Points on a hilly landscape, in no order, each with its height.
From any point a ball takes the steepest step (drop divided by distance) to one of its 4 nearest points. It stops when none of these is lower. Distance is the straight distance between rows; heights are no part of it.
duro h=22.4: [115, 102, 119, 74, 87, 108, 100, 127, 113, 142, 119, 100, 134, 98, 70, 127, 132, 91, 100, 91, 93, 116, 99, 114, 111]
lisub h=61.7: [110, 74, 120, 133, 109, 85, 68, 79, 116, 107, 85, 121, 89, 112, 131, 90, 85, 77, 118, 101, 99, 102, 95, 102, 103]
zar h=27.6: [136, 79, 99, 72, 84, 106, 126, 126, 84, 117, 125, 79, 78, 91, 74, 102, 131, 129, 71, 97, 48, 77, 82, 111, 96]
lon h=54.9: [92, 90, 124, 130, 110, 84, 77, 82, 124, 93, 77, 129, 107, 86, 133, 89, 88, 71, 121, 109, 88, 81, 131, 60, 95]
Tadol h=27.3: [101, 92, 80, 76, 120, 104, 114, 99, 96, 105, 98, 93, 98, 89, 117, 86, 92, 123, 95, 118, 111, 91, 77, 77, 85]
Zuz h=43.1: [103, 110, 116, 79, 80, 124, 126, 126, 115, 142, 143, 82, 135, 99, 81, 112, 105, 100, 92, 64, 83, 116, 89, 128, 116]
paseg h=30.6: [106, 97, 80, 74, 111, 96, 113, 107, 83, 93, 105, 82, 100, 95, 122, 90, 107, 121, 87, 126, 108, 91, 78, 87, 85]
Denib h=35.1: [101, 108, 80, 68, 118, 102, 93, 113, 97, 101, 100, 82, 106, 103, 129, 91, 91, 115, 100, 119, 112, 70, 84, 88, 88]
fif h=27.5: [113, 94, 108, 123, 95, 119, 85, 83, 114, 108, 86, 117, 99, 87, 84, 131, 103, 76, 95, 101, 104, 120, 76, 127, 118]
Vofiz h=16.9: [113, 78, 75, 79, 89, 115, 135, 127, 87, 99, 128, 93, 83, 81, 79, 109, 106, 120, 68, 112, 85, 89, 85, 109, 101]
futop h=21.1: [102, 106, 84, 70, 107, 119, 143, 105, 75, 69, 118, 58, 62, 107, 108, 103, 123, 123, 85, 107, 86, 97, 74, 104, 108]
tul h=22.5: [119, 92, 80, 37, 87, 116, 123, 106, 79, 80, 110, 74, 96, 113, 127, 106, 92, 136, 81, 106, 86, 85, 77, 129, 105]
raf h=51.4: [88, 101, 84, 67, 122, 118, 85, 104, 100, 96, 75, 89, 113, 102, 139, 93, 104, 91, 116, 126, 96, 61, 106, 79, 78]
rade h=50.0: [84, 82, 108, 95, 102, 106, 74, 96, 109, 127, 76, 117, 120, 92, 138, 90, 87, 81, 111, 117, 106, 89, 90, 67, 69]
firet h=32.8: [86, 126, 117, 102, 95, 113, 149, 103, 71, 78, 132, 56, 81, 120, 114, 92, 98, 98, 102, 86, 92, 106, 114, 72, 123]
lero h=21.4: [109, 71, 110, 114, 105, 107, 93, 86, 112, 121, 77, 110, 95, 89, 96, 128, 95, 93, 98, 100, 94, 132, 70, 107, 111]
bonoz h=79.5: [87, 148, 111, 131, 86, 78, 94, 100, 87, 70, 76, 67, 120, 106, 102, 78, 102, 109, 133, 88, 105, 129, 138, 102, 94]
Butud h=51.0: [73, 130, 108, 138, 80, 68, 106, 93, 110, 93, 67, 103, 127, 102, 84, 92, 100, 99, 117, 81, 117, 111, 132, 105, 82]
budim h=39.8: [89, 102, 114, 127, 100, 118, 73, 71, 110, 118, 78, 116, 95, 92, 80, 122, 118, 64, 89, 111, 109, 112, 95, 143, 128]
luzu h=33.8: [149, 74, 92, 58, 101, 103, 107, 121, 69, 135, 125, 92, 94, 96, 57, 121, 132, 138, 58, 108, 54, 82, 81, 116, 99]
mis h=9.2: [109, 74, 77, 57, 101, 109, 73, 93, 75, 127, 107, 124, 87, 95, 107, 133, 109, 131, 73, 124, 105, 83, 70, 107, 114]
rik h=24.1: [117, 70, 102, 90, 87, 122, 86, 99, 117, 114, 78, 113, 83, 88, 80, 130, 100, 94, 98, 99, 96, 115, 60, 97, 106]
Romis h=26.0: [88, 104, 109, 87, 106, 124, 141, 108, 68, 77, 123, 60, 78, 104, 106, 77, 106, 109, 96, 99, 96, 105, 91, 87, 97]
bufos h=50.9: [104, 101, 69, 70, 104, 120, 104, 125, 112, 78, 116, 73, 108, 106, 145, 105, 68, 129, 111, 116, 89, 70, 101, 99, 96]
Zez h=51.6: [123, 88, 91, 68, 98, 130, 95, 116, 108, 64, 114, 63, 90, 97, 157, 118, 69, 131, 106, 113, 64, 60, 103, 87, 89]
kam h=68.1: [64, 115, 116, 150, 102, 85, 69, 79, 90, 103, 79, 123, 94, 115, 71, 90, 102, 73, 110, 88, 114, 109, 132, 130, 107]
Mufo h=11.8: [106, 89, 104, 50, 103, 115, 112, 107, 77, 60, 109, 71, 92, 135, 142, 101, 81, 144, 97, 116, 84, 98, 84, 117, 97]
panaz h=29.5: [104, 118, 120, 105, 111, 112, 122, 98, 83, 67, 127, 71, 80, 105, 102, 81, 87, 108, 101, 99, 110, 115, 107, 73, 108]
Fiba h=17.8: [129, 99, 94, 97, 95, 123, 111, 111, 123, 118, 108, 121, 93, 94, 74, 129, 103, 103, 89, 89, 89, 115, 77, 91, 105]
Nire h=33.1: [130, 91, 111, 63, 103, 109, 126, 142, 113, 135, 150, 69, 95, 82, 84, 106, 123, 135, 83, 85, 63, 93, 91, 106, 117]
siluk h=37.3: [134, 96, 71, 55, 74, 104, 105, 99, 96, 102, 109, 72, 103, 109, 127, 109, 89, 131, 93, 99, 98, 55, 81, 119, 98]
zore h=68.8: [91, 106, 108, 138, 112, 86, 78, 68, 112, 96, 71, 118, 105, 115, 99, 116, 91, 59, 106, 92, 120, 113, 92, 137, 110]
ranul h=52.0: [66, 106, 122, 147, 99, 92, 75, 93, 99, 124, 85, 127, 81, 89, 61, 114, 121, 84, 112, 97, 109, 127, 141, 129, 97]
piva h=48.0: [59, 97, 108, 145, 99, 90, 75, 93, 97, 113, 85, 129, 71, 105, 71, 93, 128, 88, 123, 99, 123, 116, 149, 111, 96]
Venu h=5.8: [91, 58, 101, 116, 102, 101, 79, 81, 117, 119, 80, 125, 85, 84, 123, 110, 92, 87, 106, 121, 98, 115, 76, 92, 104]
sesi h=28.2: [132, 93, 72, 50, 89, 93, 118, 104, 71, 68, 117, 80, 99, 112, 107, 96, 97, 125, 74, 113, 81, 74, 71, 136, 101]
motav h=68.3: [105, 92, 108, 126, 124, 90, 88, 95, 129, 88, 95, 107, 116, 83, 133, 79, 82, 80, 121, 112, 97, 83, 111, 51, 96]
Vez h=75.1: [76, 119, 113, 142, 114, 79, 70, 77, 92, 108, 75, 126, 104, 138, 83, 78, 109, 75, 110, 89, 129, 98, 128, 115, 96]
samu h=12.2: [99, 142, 112, 94, 71, 99, 115, 109, 107, 95, 97, 96, 130, 97, 85, 116, 141, 103, 112, 101, 103, 115, 116, 121, 89]
ges h=9.1: [99, 104, 84, 59, 110, 110, 131, 113, 66, 59, 109, 68, 86, 120, 119, 92, 114, 122, 93, 105, 89, 97, 87, 109, 98]
sig h=15.9: [119, 81, 84, 89, 90, 104, 111, 99, 95, 113, 115, 107, 84, 92, 77, 117, 119, 105, 80, 102, 99, 93, 69, 88, 110]
Kapi h=20.5: [118, 95, 64, 50, 89, 109, 116, 112, 83, 100, 106, 80, 87, 93, 85, 92, 121, 116, 75, 113, 81, 89, 77, 104, 108]
Netaz h=11.1: [93, 104, 119, 122, 102, 98, 107, 109, 109, 79, 98, 90, 119, 89, 106, 84, 63, 89, 110, 92, 111, 119, 98, 83, 110]
mel h=28.0: [93, 115, 109, 124, 119, 74, 88, 99, 118, 75, 67, 138, 100, 142, 110, 76, 95, 70, 131, 95, 101, 85, 151, 83, 105]
tebal h=22.7: [104, 90, 64, 68, 102, 110, 129, 110, 66, 78, 121, 69, 80, 102, 101, 92, 117, 119, 91, 112, 105, 93, 71, 99, 96]
bimik h=42.7: [100, 121, 104, 85, 125, 119, 117, 96, 90, 58, 129, 61, 96, 121, 134, 87, 107, 112, 100, 121, 94, 94, 93, 65, 94]
niti h=44.7: [91, 106, 70, 71, 104, 137, 101, 114, 113, 99, 84, 83, 127, 103, 138, 100, 86, 106, 116, 110, 93, 67, 95, 85, 91]
Nov h=60.6: [83, 127, 109, 121, 94, 92, 105, 92, 107, 85, 86, 98, 123, 105, 91, 88, 74, 88, 104, 85, 97, 112, 130, 95, 98]
kemor h=66.3: [97, 104, 118, 135, 108, 84, 84, 81, 102, 91, 78, 113, 114, 126, 113, 88, 65, 74, 126, 95, 101, 101, 108, 95, 111]
mak h=37.4: [127, 77, 85, 65, 96, 103, 104, 116, 82, 113, 139, 90, 94, 101, 58, 111, 131, 121, 54, 96, 88, 86, 71, 103, 93]
zibud h=18.3: [100, 92, 105, 73, 99, 130, 153, 121, 74, 86, 134, 75, 70, 81, 92, 105, 127, 121, 74, 107, 69, 101, 98, 109, 99]
koge h=62.5: [94, 91, 91, 126, 104, 93, 61, 67, 106, 107, 81, 128, 101, 83, 77, 102, 96, 67, 116, 107, 103, 104, 111, 159, 123]
Movop h=80.8: [74, 99, 108, 134, 108, 85, 58, 76, 116, 100, 83, 126, 89, 120, 118, 83, 94, 63, 126, 104, 106, 91, 104, 142, 128]
vevof h=37.0: [96, 98, 95, 105, 115, 100, 97, 101, 89, 97, 101, 101, 110, 85, 108, 92, 83, 99, 92, 116, 120, 102, 83, 66, 91]
Datem h=31.6: [82, 116, 116, 146, 121, 98, 64, 97, 106, 108, 67, 149, 115, 155, 93, 65, 89, 78, 135, 89, 122, 85, 135, 101, 102]
timus h=42.4: [107, 95, 96, 47, 103, 119, 109, 111, 82, 63, 117, 69, 91, 125, 143, 108, 73, 140, 101, 104, 86, 81, 109, 105, 115]
Bego h=13.1: [108, 95, 100, 100, 90, 114, 118, 100, 111, 113, 113, 111, 112, 73, 75, 127, 94, 75, 99, 94, 99, 112, 75, 91, 104]
koris h=37.9: [132, 84, 81, 28, 90, 105, 115, 106, 89, 101, 124, 104, 99, 102, 88, 121, 114, 132, 66, 110, 92, 69, 85, 124, 102]
bikat h=10.7: [104, 114, 84, 107, 78, 107, 119, 110, 106, 92, 109, 91, 101, 83, 82, 103, 81, 82, 77, 89, 82, 114, 86, 89, 107]
Zivev h=49.2: [98, 107, 83, 83, 124, 98, 93, 93, 100, 75, 100, 76, 97, 90, 133, 81, 105, 101, 109, 127, 100, 80, 96, 56, 87]
teza h=6.5: [121, 97, 102, 102, 87, 131, 130, 112, 115, 131, 123, 99, 105, 97, 79, 130, 101, 89, 85, 85, 90, 103, 79, 109, 94]
Los h=40.6: [101, 105, 119, 135, 122, 79, 80, 101, 125, 71, 71, 127, 129, 119, 111, 70, 76, 90, 136, 85, 110, 95, 135, 85, 103]
denug h=36.9: [94, 105, 98, 90, 128, 101, 111, 109, 89, 80, 101, 73, 90, 97, 119, 87, 91, 125, 96, 113, 109, 104, 91, 61, 100]
fezu h=51.9: [103, 114, 122, 136, 93, 89, 88, 68, 119, 106, 77, 105, 116, 104, 88, 115, 77, 71, 100, 87, 103, 114, 79, 99, 111]
gateg h=37.5: [128, 93, 86, 36, 90, 119, 84, 93, 66, 127, 115, 114, 98, 109, 93, 132, 111, 133, 61, 114, 97, 67, 72, 130, 107]
rema h=4.7: [86, 106, 122, 147, 72, 59, 107, 98, 96, 113, 101, 116, 88, 86, 81, 100, 135, 93, 118, 83, 135, 109, 147, 97, 77]
tafe h=53.0: [90, 95, 129, 135, 111, 75, 67, 77, 130, 101, 71, 130, 99, 133, 124, 86, 93, 66, 136, 91, 101, 90, 116, 94, 105]
lamil h=26.9: [131, 96, 75, 52, 99, 107, 123, 112, 67, 95, 126, 89, 80, 95, 68, 98, 139, 130, 61, 106, 61, 74, 76, 112, 98]
sef h=11.7: [98, 125, 97, 100, 65, 104, 138, 119, 121, 89, 102, 82, 121, 79, 78, 109, 105, 88, 101, 81, 81, 122, 113, 108, 106]
tilov h=35.3: [87, 100, 81, 85, 122, 107, 101, 106, 100, 103, 101, 71, 98, 102, 120, 66, 100, 116, 95, 117, 109, 83, 85, 63, 81]
seron h=7.4: [74, 115, 114, 128, 93, 90, 84, 73, 96, 105, 67, 116, 108, 102, 67, 114, 111, 71, 107, 98, 103, 131, 113, 133, 93]
Paz h=40.1: [92, 92, 80, 74, 113, 114, 78, 103, 98, 122, 84, 91, 127, 106, 138, 106, 90, 99, 86, 122, 106, 64, 100, 85, 80]
vafe h=52.7: [71, 115, 111, 133, 97, 92, 74, 84, 92, 121, 89, 125, 89, 99, 83, 109, 119, 75, 96, 94, 115, 114, 130, 125, 86]
tuvip h=18.9: [122, 99, 114, 101, 81, 128, 104, 107, 121, 118, 113, 110, 126, 105, 71, 148, 103, 77, 87, 86, 88, 123, 86, 117, 110]
Mago h=54.2: [89, 111, 98, 125, 88, 95, 97, 73, 106, 94, 81, 129, 119, 109, 84, 113, 82, 67, 106, 87, 113, 105, 102, 121, 97]
borat h=31.5: [92, 105, 109, 82, 109, 113, 154, 111, 60, 72, 135, 72, 71, 137, 110, 88, 121, 97, 92, 80, 94, 112, 93, 73, 94]
rak h=47.9: [72, 92, 122, 142, 103, 78, 74, 101, 128, 133, 107, 138, 71, 69, 69, 107, 122, 96, 134, 77, 122, 132, 142, 122, 105]
Bovi h=33.3: [79, 129, 115, 130, 83, 103, 93, 93, 102, 106, 86, 120, 123, 93, 77, 118, 104, 80, 90, 83, 105, 117, 109, 108, 102]
zepum h=49.0: [81, 96, 128, 134, 94, 76, 85, 105, 104, 125, 122, 124, 87, 77, 68, 117, 120, 89, 121, 106, 122, 133, 143, 103, 94]
mekip h=44.3: [130, 88, 84, 58, 93, 128, 95, 107, 95, 74, 111, 68, 90, 106, 149, 123, 74, 128, 97, 106, 78, 77, 101, 110, 113]
kete h=32.6: [113, 89, 73, 63, 95, 102, 103, 107, 84, 118, 120, 101, 106, 94, 65, 115, 124, 119, 64, 110, 100, 84, 75, 113, 97]
zoza h=25.8: [106, 82, 65, 69, 97, 104, 105, 103, 76, 113, 107, 95, 94, 99, 98, 112, 99, 121, 80, 111, 111, 89, 66, 92, 95]
pupo h=78.2: [74, 108, 114, 138, 107, 90, 68, 82, 106, 100, 75, 119, 110, 139, 104, 89, 89, 68, 127, 96, 115, 93, 121, 135, 105]
kezu h=27.9: [97, 67, 101, 103, 111, 100, 78, 82, 114, 122, 84, 116, 86, 101, 126, 100, 72, 92, 97, 89, 113, 101, 73, 90, 96]
zud h=24.9: [130, 82, 84, 59, 101, 108, 128, 117, 84, 79, 106, 84, 89, 82, 70, 101, 136, 130, 82, 118, 79, 90, 74, 106, 101]
vizin h=46.9: [98, 86, 105, 91, 128, 98, 98, 105, 108, 95, 99, 83, 103, 85, 131, 90, 98, 111, 113, 112, 102, 94, 84, 63, 96]
diru h=29.9: [105, 103, 98, 119, 126, 106, 106, 88, 97, 79, 117, 71, 91, 91, 114, 81, 93, 109, 104, 113, 117, 108, 85, 66, 99]
gep h=20.8: [93, 130, 111, 117, 84, 94, 104, 108, 107, 85, 96, 86, 120, 89, 97, 103, 93, 98, 102, 77, 91, 138, 121, 93, 93]
vovu h=48.3: [97, 93, 113, 124, 109, 105, 81, 71, 119, 116, 96, 114, 82, 109, 120, 104, 75, 72, 110, 90, 105, 117, 76, 105, 110]
musiv h=32.7: [121, 90, 56, 55, 86, 99, 119, 93, 87, 101, 114, 84, 105, 102, 101, 110, 106, 125, 75, 104, 93, 64, 73, 131, 96]
banu h=27.8: [117, 74, 79, 57, 89, 108, 100, 92, 71, 128, 107, 106, 85, 87, 86, 121, 123, 131, 49, 118, 109, 90, 57, 117, 97]
Radad h=32.4: [89, 129, 104, 117, 100, 106, 121, 111, 97, 70, 116, 74, 100, 86, 105, 86, 75, 98, 89, 95, 97, 122, 112, 75, 123]
fop h=52.3: [85, 99, 96, 126, 98, 81, 80, 89, 138, 84, 80, 163, 90, 108, 136, 71, 81, 59, 140, 84, 95, 79, 164, 72, 112]
teluv h=13.2: [93, 125, 115, 95, 65, 96, 96, 104, 109, 118, 115, 104, 135, 91, 84, 122, 133, 84, 99, 83, 83, 123, 116, 111, 95]
Temi h=10.0: [87, 133, 110, 112, 73, 55, 101, 103, 107, 92, 91, 97, 118, 84, 89, 95, 123, 92, 111, 95, 119, 123, 131, 110, 74]
tezap h=24.4: [98, 117, 108, 128, 112, 90, 92, 111, 110, 82, 73, 142, 116, 134, 99, 67, 97, 85, 146, 88, 106, 83, 148, 101, 91]
zaruk h=30.7: [107, 113, 93, 57, 110, 95, 106, 106, 88, 84, 104, 71, 99, 117, 123, 99, 98, 129, 101, 119, 101, 83, 90, 107, 92]
delas h=58.3: [73, 117, 102, 154, 103, 78, 79, 95, 90, 119, 77, 126, 88, 112, 88, 67, 111, 93, 127, 84, 125, 104, 155, 96, 80]
gub h=37.1: [121, 78, 66, 60, 77, 109, 105, 94, 89, 111, 101, 83, 107, 94, 122, 119, 90, 135, 82, 109, 106, 65, 83, 120, 100]
Zume h=41.3: [117, 100, 67, 53, 87, 100, 102, 104, 79, 94, 101, 80, 104, 101, 108, 95, 88, 113, 86, 121, 120, 69, 74, 114, 91]
pak h=56.1: [93, 110, 97, 54, 119, 118, 99, 119, 103, 81, 94, 64, 106, 117, 146, 99, 82, 124, 116, 130, 89, 84, 110, 76, 90]
bonuf h=15.2: [109, 119, 107, 96, 84, 121, 117, 100, 118, 117, 115, 109, 115, 81, 70, 133, 91, 96, 87, 82, 96, 125, 82, 104, 104]
zeda h=13.8: [101, 134, 113, 140, 113, 83, 92, 119, 107, 77, 70, 103, 114, 118, 100, 69, 91, 107, 128, 95, 105, 107, 152, 95, 87]
sata h=11.6: [127, 89, 81, 88, 91, 112, 121, 119, 108, 110, 116, 100, 82, 80, 68, 112, 101, 111, 72, 90, 96, 108, 82, 83, 98]
Vupak h=7.6: [115, 98, 94, 92, 87, 122, 126, 125, 126, 102, 130, 96, 103, 72, 72, 114, 106, 108, 76, 88, 91, 104, 82, 92, 112]
mag h=28.9: [131, 76, 94, 73, 84, 124, 102, 105, 105, 135, 111, 107, 92, 95, 71, 136, 122, 121, 67, 101, 90, 103, 67, 102, 108]
fef h=52.8: [107, 80, 109, 130, 103, 87, 96, 77, 110, 111, 111, 112, 115, 94, 113, 97, 77, 75, 100, 102, 112, 111, 71, 84, 93]
Nure h=16.5: [105, 123, 118, 102, 76, 105, 92, 112, 95, 126, 101, 115, 116, 90, 81, 130, 122, 87, 88, 85, 101, 130, 108, 124, 98]
Boro h=39.0: [107, 98, 72, 55, 105, 103, 91, 110, 88, 96, 98, 69, 108, 115, 135, 101, 80, 119, 81, 113, 102, 70, 84, 112, 97]
devup h=40.2: [134, 77, 79, 56, 71, 112, 93, 101, 95, 95, 106, 69, 94, 102, 144, 108, 60, 131, 87, 86, 74, 59, 75, 114, 108]
fogar h=12.9: [111, 91, 99, 88, 89, 119, 146, 131, 104, 109, 139, 88, 87, 64, 79, 100, 123, 113, 79, 96, 85, 105, 110, 107, 113]
lisoz h=74.1: [84, 104, 112, 141, 102, 84, 79, 80, 93, 99, 79, 120, 109, 112, 89, 86, 99, 72, 112, 81, 116, 108, 114, 117, 94]
ras h=61.4: [109, 103, 120, 123, 125, 83, 111, 105, 129, 76, 95, 107, 112, 92, 101, 88, 68, 91, 118, 106, 102, 112, 111, 64, 107]
Pavad h=57.6: [107, 93, 124, 135, 110, 90, 74, 77, 132, 100, 87, 141, 116, 123, 115, 101, 75, 73, 115, 97, 94, 89, 112, 81, 96]
zuvan h=39.4: [104, 95, 76, 55, 108, 110, 90, 112, 93, 117, 98, 87, 120, 104, 135, 102, 88, 113, 93, 114, 110, 69, 82, 91, 89]
Ner h=24.0: [118, 96, 105, 77, 88, 110, 137, 132, 114, 134, 154, 79, 97, 67, 74, 105, 110, 111, 85, 79, 82, 94, 99, 102, 118]
zek h=71.2: [58, 95, 86, 138, 118, 83, 46, 74, 106, 101, 78, 136, 88, 105, 61, 65, 96, 73, 132, 103, 118, 97, 118, 149, 121]
lini h=22.3: [108, 73, 88, 78, 103, 98, 121, 88, 80, 111, 102, 95, 85, 90, 117, 91, 90, 117, 82, 106, 115, 97, 66, 81, 93]
kigu h=37.8: [88, 93, 140, 127, 94, 62, 66, 103, 107, 125, 113, 123, 102, 92, 72, 121, 160, 99, 99, 92, 123, 121, 127, 115, 85]
gaz h=73.9: [106, 108, 115, 125, 117, 80, 87, 85, 124, 94, 100, 126, 119, 99, 113, 83, 69, 75, 111, 93, 93, 101, 107, 71, 93]
Nised h=50.2: [107, 96, 128, 134, 108, 77, 77, 93, 128, 87, 80, 150, 109, 117, 125, 86, 81, 66, 146, 86, 103, 82, 132, 79, 96]
Maro h=57.2: [57, 102, 111, 131, 95, 92, 72, 88, 89, 108, 84, 142, 94, 86, 65, 112, 121, 76, 114, 111, 109, 110, 125, 139, 104]
vib h=38.0: [96, 134, 110, 128, 94, 81, 100, 85, 116, 100, 89, 108, 134, 98, 82, 113, 103, 84, 103, 75, 100, 121, 133, 109, 93]
zosif h=26.4: [100, 109, 77, 84, 112, 105, 124, 103, 82, 83, 125, 64, 83, 89, 106, 91, 113, 109, 85, 119, 108, 104, 80, 81, 101]
piv h=61.2: [96, 125, 114, 136, 112, 95, 95, 108, 110, 73, 93, 108, 125, 103, 101, 71, 73, 94, 135, 102, 94, 117, 141, 79, 102]
Kedus h=40.3: [110, 78, 105, 114, 110, 90, 91, 88, 116, 117, 96, 110, 105, 92, 124, 102, 84, 99, 99, 109, 115, 95, 84, 57, 96]
vol h=16.2: [121, 94, 73, 76, 94, 105, 123, 104, 94, 117, 117, 93, 89, 79, 87, 90, 117, 113, 84, 102, 96, 100, 71, 94, 89]
Ruten h=23.8: [78, 112, 123, 117, 72, 82, 93, 95, 106, 113, 99, 107, 105, 82, 69, 123, 142, 78, 102, 90, 117, 117, 119, 110, 86]
Miba h=22.6: [105, 99, 87, 112, 109, 90, 114, 86, 109, 99, 105, 85, 86, 83, 102, 85, 77, 99, 92, 102, 110, 119, 81, 69, 111]
sut h=28.3: [100, 90, 82, 68, 92, 95, 90, 92, 83, 125, 92, 91, 95, 102, 108, 97, 91, 127, 79, 113, 118, 87, 76, 97, 89]
vobag h=23.9: [93, 111, 88, 93, 116, 123, 140, 113, 87, 75, 123, 59, 74, 87, 98, 97, 108, 105, 86, 93, 95, 104, 91, 85, 108]
ved h=19.0: [114, 86, 75, 99, 99, 95, 107, 96, 97, 109, 93, 91, 84, 85, 96, 104, 100, 101, 83, 106, 116, 101, 73, 78, 104]
Neri h=14.9: [100, 86, 77, 93, 98, 112, 126, 112, 91, 94, 111, 98, 81, 62, 79, 105, 96, 111, 92, 95, 97, 98, 78, 86, 109]
muf h=34.8: [74, 101, 126, 158, 97, 79, 86, 93, 96, 127, 83, 123, 73, 86, 62, 109, 131, 95, 119, 82, 140, 117, 146, 116, 81]
pirab h=58.2: [58, 97, 91, 149, 109, 83, 62, 76, 99, 118, 82, 126, 77, 105, 57, 84, 104, 86, 119, 97, 120, 111, 128, 126, 109]
ranol h=67.5: [62, 101, 95, 141, 101, 90, 71, 86, 91, 103, 71, 139, 89, 119, 67, 86, 108, 67, 118, 94, 117, 104, 120, 142, 125]
dap h=42.5: [94, 93, 101, 50, 112, 108, 118, 118, 92, 57, 127, 71, 97, 137, 137, 94, 91, 121, 111, 114, 90, 106, 93, 90, 89]
loka h=32.3: [86, 81, 103, 71, 113, 95, 84, 101, 81, 128, 76, 104, 109, 104, 142, 105, 86, 95, 102, 120, 114, 82, 89, 76, 88]
sena h=5.1: [87, 132, 112, 155, 113, 89, 91, 111, 96, 78, 63, 106, 114, 128, 89, 52, 98, 92, 144, 95, 101, 95, 154, 88, 86]
tume h=12.7: [109, 97, 95, 51, 87, 114, 130, 105, 73, 60, 108, 83, 96, 122, 131, 94, 81, 142, 91, 112, 70, 99, 81, 127, 107]
bamel h=25.5: [81, 105, 115, 131, 75, 61, 90, 105, 86, 112, 90, 118, 101, 94, 79, 106, 124, 88, 107, 90, 122, 111, 141, 94, 77]
peze h=28.5: [112, 71, 106, 115, 92, 97, 74, 72, 121, 108, 77, 111, 80, 82, 101, 109, 106, 70, 96, 117, 106, 120, 77, 129, 117]
Pura h=53.4: [92, 133, 111, 140, 100, 66, 84, 104, 98, 96, 65, 98, 101, 113, 97, 72, 120, 95, 147, 86, 112, 111, 158, 96, 80]
Keso h=27.4: [102, 108, 97, 121, 115, 95, 110, 115, 119, 84, 118, 80, 99, 79, 94, 74, 80, 99, 93, 100, 103, 117, 89, 59, 95]
muro h=62.6: [77, 66, 116, 125, 107, 92, 68, 96, 115, 115, 89, 124, 100, 98, 141, 95, 87, 82, 102, 104, 95, 93, 111, 57, 93]
zumuk h=32.5: [124, 89, 83, 41, 106, 113, 105, 106, 98, 81, 126, 69, 102, 96, 138, 103, 69, 137, 92, 94, 86, 83, 84, 128, 106]
totop h=29.7: [129, 80, 107, 81, 86, 116, 133, 127, 113, 131, 143, 81, 102, 91, 67, 110, 120, 111, 75, 83, 72, 100, 87, 101, 120]
Firap h=34.7: [102, 107, 110, 127, 89, 91, 115, 91, 112, 94, 85, 102, 130, 95, 97, 104, 61, 88, 104, 88, 108, 115, 98, 88, 103]
kazun h=64.5: [65, 98, 90, 136, 123, 98, 68, 84, 105, 120, 79, 129, 84, 116, 90, 76, 103, 76, 121, 98, 124, 108, 125, 130, 111]
melim h=51.5: [104, 112, 114, 137, 130, 100, 99, 100, 122, 73, 109, 93, 111, 87, 115, 80, 82, 98, 107, 111, 96, 107, 110, 53, 117]
kupo h=30.3: [101, 97, 108, 80, 87, 114, 148, 102, 52, 57, 120, 68, 77, 133, 118, 107, 112, 128, 81, 82, 60, 102, 100, 100, 76]
Zibe h=18.6: [115, 88, 92, 95, 100, 92, 110, 94, 102, 104, 93, 104, 89, 89, 96, 113, 95, 95, 83, 95, 105, 109, 69, 84, 99]
kinor h=67.6: [93, 132, 115, 138, 105, 89, 89, 105, 109, 83, 84, 90, 128, 111, 85, 71, 72, 102, 120, 78, 96, 116, 128, 83, 100]
Tas h=26.5: [100, 76, 96, 85, 109, 95, 93, 98, 95, 123, 94, 105, 106, 94, 125, 99, 89, 106, 92, 108, 117, 94, 63, 79, 88]
Dosob h=68.4: [90, 95, 101, 92, 129, 90, 90, 89, 112, 91, 83, 113, 109, 85, 139, 85, 99, 96, 101, 131, 103, 83, 105, 49, 83]
Nemik h=20.9: [103, 74, 96, 92, 92, 100, 95, 88, 101, 130, 93, 116, 82, 93, 95, 123, 113, 99, 95, 111, 106, 111, 63, 86, 96]
Sasi h=12.8: [145, 85, 98, 75, 86, 115, 119, 123, 91, 128, 142, 76, 90, 72, 75, 109, 120, 141, 63, 90, 60, 78, 86, 106, 104]
mapa h=82.9: [67, 96, 113, 130, 125, 92, 49, 95, 123, 91, 75, 145, 96, 137, 105, 73, 94, 64, 147, 114, 117, 84, 131, 140, 129]
virol h=12.3: [97, 105, 106, 81, 86, 124, 147, 124, 109, 85, 134, 86, 92, 68, 86, 115, 99, 105, 87, 93, 89, 124, 106, 102, 122]
rosez h=10.9: [98, 82, 101, 125, 114, 98, 71, 76, 130, 116, 78, 112, 90, 89, 119, 98, 92, 77, 111, 102, 89, 108, 66, 135, 122]
diran h=63.0: [80, 138, 117, 140, 97, 77, 104, 108, 107, 76, 77, 92, 125, 115, 104, 74, 92, 106, 135, 84, 103, 127, 150, 90, 86]
keb h=23.6: [99, 107, 109, 68, 109, 117, 143, 115, 60, 63, 125, 69, 81, 137, 119, 89, 110, 129, 86, 98, 84, 99, 79, 104, 94]
Pafed h=23.7: [95, 114, 119, 108, 70, 117, 95, 90, 107, 115, 87, 120, 112, 102, 67, 135, 107, 77, 88, 99, 96, 127, 99, 129, 111]
bosa h=80.7: [85, 122, 106, 128, 105, 77, 90, 76, 98, 95, 74, 126, 116, 123, 93, 82, 85, 80, 126, 77, 102, 113, 122, 110, 97]
Kep h=13.6: [83, 119, 123, 118, 82, 95, 90, 96, 96, 123, 100, 116, 110, 90, 70, 133, 136, 100, 88, 103, 114, 120, 122, 120, 103]

Where does a ball stop that starts at each point below?
Pafed => Temi
kemor => sena
gaz => sena
Zez => ges
bufos => ges
panaz => ges
siluk => ges

Call two points neighbours if one is among the 4 nearest of the other. Go from one point of each pair to the other, from neighbour to neighbour, staying as low as possible. Name the highest point that can't be avoided.
teza, mis => zoza
Sasi, Kep => zar
Mufo, seron => Bovi
rema, Kep => Ruten
Kep, ges => futop
Vupak, sena => delas
Vupak, Temi => samu
Mufo, ges => tume
